Each row is a point on a landscape with many valleys, with its height.
A ball rolls from a point to the lowest of its 5 nearest points, and stops where none of them is lower. Distance is the straight distance between rows; heights are no part of it.
Tavut: -83; -26; 11; 43; 1; 12; 12; 6; 25  height 699
neve: 48; 70; 2; -28; -18; -26; -17; 9; -14  height 209
Tovem: -83; -40; 16; 46; 5; 26; 10; 6; 29  height 831
muda: 33; 57; 2; -30; 13; -22; -13; 2; 7  height 562
Bizi: 15; -14; 67; -20; 3; 27; -26; 12; -55  height 178
mitir: 27; 43; 9; -29; 15; -8; -18; -2; 9  height 304
nus: -23; 1; -29; 41; -34; -7; 3; -7; 6  height 573
lafum: 32; 48; -18; -25; 13; -31; -16; -2; 12  height 530
fug: -24; 13; -32; 42; -36; -12; -4; -18; 27  height 604
Kaz: 9; -19; -16; 3; 2; -5; 5; -9; -7  height 687
kada: 35; 42; 30; -25; 10; 18; -25; 20; -19  height 273
suzur: -19; 38; -51; 40; -44; -10; 1; -20; 44  height 366
vave: 21; 14; -45; -1; 10; -7; -8; 1; 21  height 403
Mivuz: -1; -3; -36; 27; -19; -4; 0; -7; 5  height 241
lev: -42; -5; -15; 35; -34; -16; 12; -1; 10  height 781
vek: -9; -45; 50; -30; 15; 14; 20; 7; -11  height 226
mudev: 12; -16; 1; -8; 8; 1; -1; -19; -2  height 588
kis: 22; 3; 13; -20; 16; 7; -17; -15; 2  height 581
gim: 32; 39; -39; -21; 16; -30; -12; -6; 23  height 521
rus: 10; -30; 31; -25; 5; 6; -2; -19; -10  height 857
zif: -42; -26; -4; 29; -11; -6; 23; 17; -9  height 717
nep: 26; 7; 2; -17; 17; 5; -14; -12; 10  height 546
babik: 62; 62; 6; -35; -20; -20; -18; 19; -26  height 564
nife: 1; -38; 31; -22; 12; 5; 17; -7; -11  height 375
kar: 13; 13; -51; 27; -16; -1; -7; -1; 19  height 71
goz: 31; 13; -17; -17; 25; 0; -6; -14; 17  height 509
Mino: -14; -16; -33; 29; -14; -4; 1; -4; -6  height 169
seti: 23; 0; 51; -20; 6; 25; -34; 4; -41  height 371
Gisa: 6; -25; 54; -27; -1; 10; -13; -2; -19  height 571
Morir: -32; -38; 13; 14; 14; 8; 32; 15; -17  height 549
nek: 38; 61; 0; -33; -1; -27; -14; 3; 2  height 275
pupe: -65; -23; 8; 33; -1; 1; 19; 18; 3  height 606
vevu: -6; 18; -48; 40; -30; -4; -6; -9; 22  height 310
dad: 6; -32; 24; -16; 8; -2; 7; -10; -8  height 508
puvu: -7; -29; -12; 6; 0; -5; 18; -4; -16  height 678
zadon: 22; -10; -13; -8; 12; 3; -4; -20; 8  height 525
siro: 16; 27; -62; 11; -1; -8; -4; 12; 28  height 492
karod: -30; -18; -17; 29; -17; -1; 17; 2; -12  height 561
toviv: -10; -42; 64; -33; 12; 14; 12; 14; -17  height 193
lufu: -49; -12; -8; 35; -21; -6; 16; 10; 5  height 693
vodip: 0; -29; 71; -35; 5; 20; -13; 9; -42  height 270
fefub: 44; 61; 13; -35; -8; -16; -19; 16; -14  height 485
Rer: 6; 33; -57; 31; -27; 2; -9; -1; 31  height 211
tiru: 26; 27; 13; -22; 18; 4; -17; -9; 7  height 668
Pem: -49; 1; -19; 35; -36; -22; 9; -17; 32  height 888
zapor: 37; 31; 38; -23; 11; 25; -33; 17; -29  height 308
zabul: 10; 30; -65; 22; -14; -2; -9; 6; 28  height 233
lum: 30; 28; -22; -19; 20; -13; -10; -7; 19  height 486
rekob: 16; 18; -54; 9; 3; -9; -11; 2; 20  height 297
bol: -4; -34; 64; -31; 8; 12; -5; 4; -23  height 237
lib: -21; -38; 1; 11; 6; -4; 30; 9; -18  height 729
Moraz: 20; 8; 30; -24; 9; 16; -16; -11; -4  height 663
Fivom: 21; 0; -29; -4; 14; 2; -11; -11; 9  height 474
Biku: -16; -26; -8; 16; -4; -3; 23; 3; -11  height 797
gom: -19; -49; 47; -20; 26; 16; 32; 9; -16  height 254
tugo: -29; -45; 23; 5; 24; 20; 39; 13; -15  height 377
puf: -7; 39; -56; 38; -32; -7; -3; -10; 44  height 311
vuf: 33; 47; 21; -28; 6; 3; -20; 14; -10  height 84
Riza: -12; -43; 20; -6; 9; 0; 30; 1; -13  height 547
Sok: -56; -29; 10; 34; 11; 14; 27; 18; -10  height 552
tez: 10; -27; 0; -9; 5; 0; 9; -14; -11  height 620
rebi: 23; -1; 3; -16; 11; 4; -7; -21; 3  height 559
Febip: -67; -30; 12; 38; 9; 20; 17; 20; 6  height 626
Nem: -1; -35; 5; -7; 9; -1; 21; -6; -13  height 545

Call two points neighbours if one is among the 5 nearest of the other. Go from one point of each pair to the other, from neighbour to neighbour, staying as low as possible. Name the highest point that can't be avoided.
kar / Mino: Mivuz
vuf / toviv: zapor
Bizi / toviv: bol

Two balls start at each pair of points below. Name the first point that both come to, or write never.
Riza / puvu: nife
lafum / tez: never
fug / lufu: never
lev / Nem: never

For each start below, name the point where the ball stops.
tugo: toviv
lib: toviv
tiru: vuf
zadon: kar
dad: toviv
Biku: toviv
puf: kar
suzur: kar
gim: kar
